Each row is a point on a landscape with many valleys, with its height.
From any point a ball rolls to the lowest of the 2 points nearest to it. It stops when none of these is lower. Distance is the straight distance between rows; heights are no part of it.
k_627 height 3.56: [ -6   1  10 -10  -3  16  -4   3  -9   8   0  -4  -1  12  -3  11  19  -2
  -9   8]
k_608 height 1.27: [  8   0  16  -6  -2   9  -2  16  -8  -7  -4   7   2   9 -14   7  -1  -1
   1   1]
k_634 height 3.93: [ -9   2  15  14   1  16   7  16 -11  -3 -16   3  10   9 -27  18   1  -3
   4   8]
k_543 height 2.89: [ -2  -7   5 -17  -1 -10   6 -11   3 -12   2   4   7   1  -4  -8  -3   3
   4  -4]
k_71 height 2.49: [ -4  -1  -1  -7 -11   1  11  -8   5  -8  -8  10   4   2  -9  -3   2   1
  -5   5]
k_918 height 5.18: [ -2 -12 -15  -5  17 -23   0  -3  11  -5  -1 -21   1  -8  10 -15  -3  -6
   6 -16]
k_784 height 6.81: [  3  -3  18  12   8  16   0  20  -6 -22 -29   4  -1  -2  -8   4  -2 -12
   0   0]
k_895 height 3.24: [ -1  -7  20  21  11  -1 -11  -2   2  -5  -3  12  12  -3   3 -16 -14 -12
 -10   2]
k_89 height 2.65: [ -5  16 -24   8 -18  12  -2  -2   6  -8  -8  -3 -13 -10  12   0   8   8
  -1  -3]
k_152 height 8.30: [  0  -1 -11  -9  -3 -11  -1 -10   4   3  18  -7  -1  -3   9   1  -3   4
   4  -4]
k_759 height 2.23: [  5 -13  -2  -4  -1  -9  15  -5  -2  -3 -12  13   2   4 -15   3 -14  16
  19  -1]
k_467 height 1.16: [ 11  -8   2  10   1   1   2   0  -2  15   3   5 -10   4   0   5  -4   7
  10  -5]
k_151 height 7.16: [-11 -17   6  14   9 -22  -7  12  -2   6 -11 -22   1 -14  15 -12  -5   6
   5  -2]
k_736 height 3.32: [-16  -7  13  13   1  12   9  -4  -9  13  -5   0  10  12 -19  15   7  -4
   1  10]
k_684 height 5.14: [ -6  -1   3  -3 -10  -4  11  10  -9   2 -13   4   5  10 -15  11   3  17
   0  10]
k_629 height 5.42: [ 24   7  -9  -5   9  -8   6 -12   2  -2   7  13   5   3  -3 -13 -11  -7
 -12  -5]
k_423 height 6.46: [ 13  -5  -4   3  -3  -3   1 -31   8  -9  -2  11  -6  -8  10 -20  12  -5
 -13   5]
k_126 height 5.87: [ -2   4   5  11  22   7  -4   1  14  14   8   2  -1   8   3   7 -11 -26
   8  -9]
k_358 height 3.91: [-19  -6  19   7 -13   6  -5 -15   7 -13  13  12   9 -13  -1 -10   1  -2
   4   0]
k_32 height 2.66: [-10 -11  21  15  12 -12 -10  -3   0   0   0  -3   9 -12  10 -19  -3  -5
 -13   6]
k_570 height 5.50: [ -6 -10  -3 -18  -6 -17  13  -1 -14  -1 -13  -3   6   9  -6   3   7  20
  -2  14]
k_275 height 7.44: [-10 -19   0   7  10 -31  -5   4   8  14  10 -22   6 -16   8  -8  -6   3
   4  -4]
k_116 height 6.48: [ -3  -1   2   6   3  12   4  10  -2 -14 -25  -3  -2   1  -4   6  -1  -3
  10  -5]
k_572 height 2.84: [ 11  -7   4 -14  11 -21  -6   8  -9   5  -5 -21  -2   1  11  -5   4   6
   2  -5]
k_459 height 3.19: [ -5   8 -15   9  -6  13  -9 -11  16 -16   0   3  -7 -10  14   0   2  -7
   6  -8]
k_514 height 2.55: [  1   0  11   0  -5  -8   2   6  -5   5  16  13  13   5 -11   1 -20   4
  -3   5]
k_38 height 3.26: [  5  11  -8  -3 -11  -5   4  10  -4  16  19   7   1   3  -7   7 -11   6
 -10   6]
k_372 height 4.53: [ 15  12   2   0   3  -7 -20  20  -7   5   9   2   6   4   3 -10 -18  -7
 -17   2]
k_196 height 1.68: [-12  -9  -8   0   1   3  25  -8   4   4  -6  12   2   3 -21   6  -7   2
  17  -5]
k_745 height 2.37: [ -3   1  18  -3  15  21   2   0   1   3   5   5   5  16 -12  14  -2 -15
   5  -6]
k_25 height 1.90: [  5  -8  15  -4   4  -3  -6  15 -17  -2 -15  -4   8  11  -2   0  -7   5
   0   6]
k_885 height 5.38: [-10  -9   3  20  20   0   2   4   6  22   6  -3   4   3  -8   8  -6 -13
   6  -2]
k_908 height 2.67: [ 11 -13   0 -12  -7 -21   6  -2  -8   3  -1  -2  -3   4  -5   3 -11  19
  22  -3]
k_12 height 3.31: [  8  20 -30   2  -5   6  12  -6   4   4  12   7  -6  -4  -6  -1  -4  -1
  -9  -2]
k_280 height 1.95: [-11   7  -9   4  -9   8   3   1   5   1  -3   3  -1  -3  -3   2  10  -1
  -6   9]
k_6 height 3.20: [ -8 -12  15 -10   5   8  -3  -3 -14  13   4 -13   0  14  -1  16  20   3
  10   3]
k_653 height 6.88: [  0 -11  -1   7  12 -17  -5  16   0  11  -7 -22  -3  -1  13   2  -8   7
  18 -11]
k_310 height 6.64: [  2 -12   5  -3  21  -5  -5   8   2  -1 -17 -18  -7   1   8   6   4   2
  18 -14]
k_117 height 5.77: [ -9 -21   0  -3  -1 -18   6 -13  -8   9 -12  -6   4  -1  -5  -5  12  15
  -3  14]
k_68 height 5.83: [ -4  -3   8   8 -13   3 -17  16  -9   9   2 -13  -7  -1  13  11   6  16
   4   9]
k_969 height 6.58: [-10  -8  18   0   2   7   2   7 -12 -21 -32  -1   8  -3  -6  -4   4  -5
 -11   6]
k_281 height 6.77: [ 24  -4   9   8   3  -1 -14 -20  -1   2  -7   5  -6  -7  14 -21   9  -7
 -16   1]
k_897 height 6.27: [-11 -15  23   5   8  13   1  -6 -16  -9 -21  -4   7  -4   7  -6  16  -6
  -9  10]
k_592 height 2.80: [  3  14 -24   5   1  -6   2 -11  12   1  10   0   2  -7   0 -16  -2  -6
 -16   0]
k_617 height 4.99: [-12  -3 -13 -12   7 -17  -5   5   5  -8   3 -22   6  -9  14 -15   3  -2
  -4  -7]
k_750 height 3.53: [-21 -11  11  -8  -7   2  -4 -13   5 -13   5  -1   1  -4   4   0  13   0
   7   0]
k_966 height 6.25: [ -4  -1   4   8   7   8   1 -13  13   4  13   8   2   1  -1   0  -9 -16
   3  -7]
k_738 height 0.42: [ 12  -6  -5  15   2   0  17  -2  -3  19  -6  11  -6   8 -13   3 -10  10
   5   6]
k_692 height 6.39: [ 18   7  -5   2   8  10  -8  -4  -4   7  -7   8 -10   2  11 -11   9  -4
 -16  -1]
k_161 height 0.47: [ 14  14   6   3  -7  21  -1   9  -2  -4  -8  15  -9   3 -10   9   0  -6
  -5   3]
k_590 height 1.15: [ -4  -1 -17   6  -1   3  19  -9   4  17  -6   5  -7   3  -9   8   1   6
  13   1]
k_996 height 3.88: [ 10   6  18  11   9  -2 -10  11  -7  -1  -3  10  12   5  -6  -8 -18  -9
 -12   2]
k_879 height 6.02: [ -7 -23  18   2   0   0   2 -13 -13   1 -17  -5   5   1   1  -6  23  11
  -5  10]
k_270 height 1.11: [  0   9   3  -6  -7   6 -21  16  -2 -30 -11  -6   1 -10  15 -10  -4   0
  -5  -4]
k_706 height 5.08: [  7   8  12   9  -5   2 -20  17  -1   5  19   5   0   4   8  -3 -17  -1
   3   4]
k_715 height 6.14: [ -9   1  14  -1  -8  10 -12  14  -8  -8  -6  -5   0   0   7  17  12   9
   5   4]
k_273 height 4.81: [  8   3 -22   0   4  -2   1   9   4   7  -1 -17 -14   3   9  12  -1   9
  16 -14]
k_803 height 3.90: [  6  16 -18   4 -20   0  11   7  -3  15  -2  12  -2   0 -13   5  -5   6
 -10  14]
k_864 height 5.97: [ 19  16 -16  -5  -2  19  -5  -9   7   0   1   4 -11   2   9   3  11  -8
  -9  -9]
k_18 height 1.82: [  2   2   8   4   2  23   9  10  -3   3   2   8  -6  15 -12  23   0  -2
  15  -1]
k_585 height 3.95: [ -8   5  12 -16   7   6  -1   1  -6  13  22  -9   4  14   1  15  15  -6
 -10   9]
k_946 height 2.10: [-12  -9  15  18  14   6  -9  -2  -2   8  -5 -10   4  -5  12  -6   6 -12
 -12   6]
k_168 height 4.84: [-25  -5  -2  15   1  -2   5   9   1  24   8  -5   6   7 -10  13  -4  -2
   9   9]
k_106 height 5.12: [-14  -1 -21   9   0  -1   7  11  11   5  -4 -11  -5  -3   5   7  -8   7
  21  -6]
k_631 height 4.59: [  1  14   3   2 -15   3   8  11 -14  11  -3   3   5   7 -15  10   3   7
 -13  17]
k_220 height 4.41: [-16  -1   3   2  -2  -1   2   3  -1  21  18  -6   0   5  -2  14   7   3
  -2  10]
k_398 height 5.48: [ -1   4   6   3 -14   2 -17  19  -2   2  17  -3  -1  -1  11  11  -9  12
  11   2]
k_303 height 1.18: [  2  11  -5   9  -4  20   5   7   3  10   0  12 -12   8 -10  15   4  -9
  -2  -1]
k_829 height 2.46: [ 17  -8  16  -5  15 -14  -9   7 -11   3  -5  -5   2   4   8 -11  -4  -1
  -3  -3]
k_723 height 0.95: [-10  11  -4 -22  -5   4  -5   9   0  -9   6 -11  -5   4   9  10   8   2
   5  -3]
k_371 height 4.05: [ 11  -8  -6 -14   0   6   1 -15   0 -10 -12   1 -11   2   9  -2  11   5
  10  -9]
k_836 height 3.81: [ -6  21 -20  -2 -17   6  13  -6   9  -6  13  14   2 -12 -13   3  -2  -5
 -11   0]
k_344 height 5.81: [ 16  -3   1   1   5  -5   5 -11   3  -8 -15  14   2  -1  -5 -15 -10  -5
  -6  -6]
k_422 height 2.28: [ -2  17 -23   1   3   2  -4  -5  10 -17  -4  -6   0 -10  13 -15   6  -8
 -14  -5]
k_813 height 2.98: [ 22 -12   1 -13   3 -30  -4   2  -6   0  -1  -4   3   3   2  -9 -14  12
  14 -10]
k_881 height 5.65: [ 12  17 -13  -8   3  11   1 -17  12  -5  17  11  -6  -1   4  -3   0 -16
  -9 -12]
k_643 height 4.40: [  0  22  -8 -14 -25   1  13   3   1  -5  21   9   2  -8 -12   4   6   0
 -19  11]
k_478 height 8.05: [  8   0 -14  -1  12 -21   4  -8  11  18  23 -10  -2  -9  -1  -1  -5  -3
   1 -12]
k_560 height 1.74: [  5  20  -8  -7  -3   8 -12   7   4 -25   2  -3   5  -5   8 -13  -1 -11
 -14  -4]
k_922 height 4.93: [  7  12   7 -16 -18   4   7 -11  -1 -10  17  16   2  -3  -6  -2   1   5
 -11   7]
k_200 height 6.23: [ 12  -1 -12 -13  -4  -6   5 -35   1   0   4   4  -8  -5   6 -14  20   3
 -15   3]
k_334 height 4.58: [  7  22 -10  12 -20   5  20  17   5   5  -5  16  -9  -5 -23  10 -12   2
   3   3]
k_224 height 0.54: [ -4  10   0 -11   0   3 -13  16   5 -19   5 -11   2  -1  10   0  -7  -1
   7 -11]
k_228 height 3.66: [  9  -1  -8   5   5  16  -2 -12  10 -16 -17   2 -12  -9  12  -8   4  -2
   2 -13]
k_105 height 4.74: [-20   1  -7  -7  -7 -10 -10  -2  10 -14  10  -9   9 -14  12 -10   5   0
  -5   3]
k_888 height 6.01: [ -1 -10  -6 -13  -3  -7   9 -26  -1   5  -5  -2  -2  -1   4  -4  22  12
  -3   7]
k_973 height 5.31: [ 10  16  -6 -12  -9   7   3 -17   3   0  24  14  -5  -2  -1  -2   7  -7
 -19   6]
k_258 height 7.77: [ -6  -5 -11   7   9 -30  -4  -4  16  19  25 -13   8 -13   3  -8 -11  -2
  -5  -6]
k_166 height 3.21: [-10  -5  -1  -6  -6  -4  -2  -9   9 -21  -2   6   2  -8   7  -6  -7   6
  12  -3]
k_410 height 1.91: [  7 -10  10   3   4 -15   1  -3  -6  10   4  10   7   3  -6  -4 -15   5
   8   2]
k_685 height 6.17: [ 10  -6   2   0  13   3   4  -3  -2  -9 -18   3  -2   4  -2  -2 -10  -7
  12  -8]
k_204 height 2.83: [-14 -13  19   2  17  14   2  -3  -7   7   5  -2   7  12 -10  16  12  -9
  11   2]
k_957 height 4.55: [ 14   2 -23 -14   5  -3  10   0  -5   3  -4  -9  -8   8   0   3   4   7
  11 -13]
k_868 height 6.41: [ -9 -12  11  -8   4  10 -10   9  -8  -8 -12 -14  -5   1  17   5   6   6
  13  -7]
k_994 height 5.09: [ -6   7  -5   6 -13   9  15  11   9  -9  -4  11  -8  -2 -18  15  -8   0
  14   1]
k_647 height 5.00: [ 24  11  -7   3   5  -9  -8   5  -3   7   8   9   0   9  -1  -6 -11  -2
 -15   3]
k_213 height 2.50: [-14   1   3  12  -4  14 -10   2   1   3  -1  -8  -6  -7  10   4  14  -7
 -11   9]
k_952 height 4.35: [-13   5   5   4 -13  -4  -9  -5  10  -7  27   4   9 -14   3 -10  -4  -2
  -2   4]
k_589 height 4.30: [  7   3 -18 -16  -3  -7   1  -5   5 -15  -6  -6  -5   3  10  -5   3  10
  12 -10]

Two balls start at each pair of points below. Name the first point that both come to, or write none.
k_969 and k_627 -> none
k_952 and k_881 -> none
k_273 and k_864 -> none
k_423 and k_692 -> none

Where does a ball stop that starts at each point below?
k_334 -> k_738
k_918 -> k_280
k_966 -> k_161
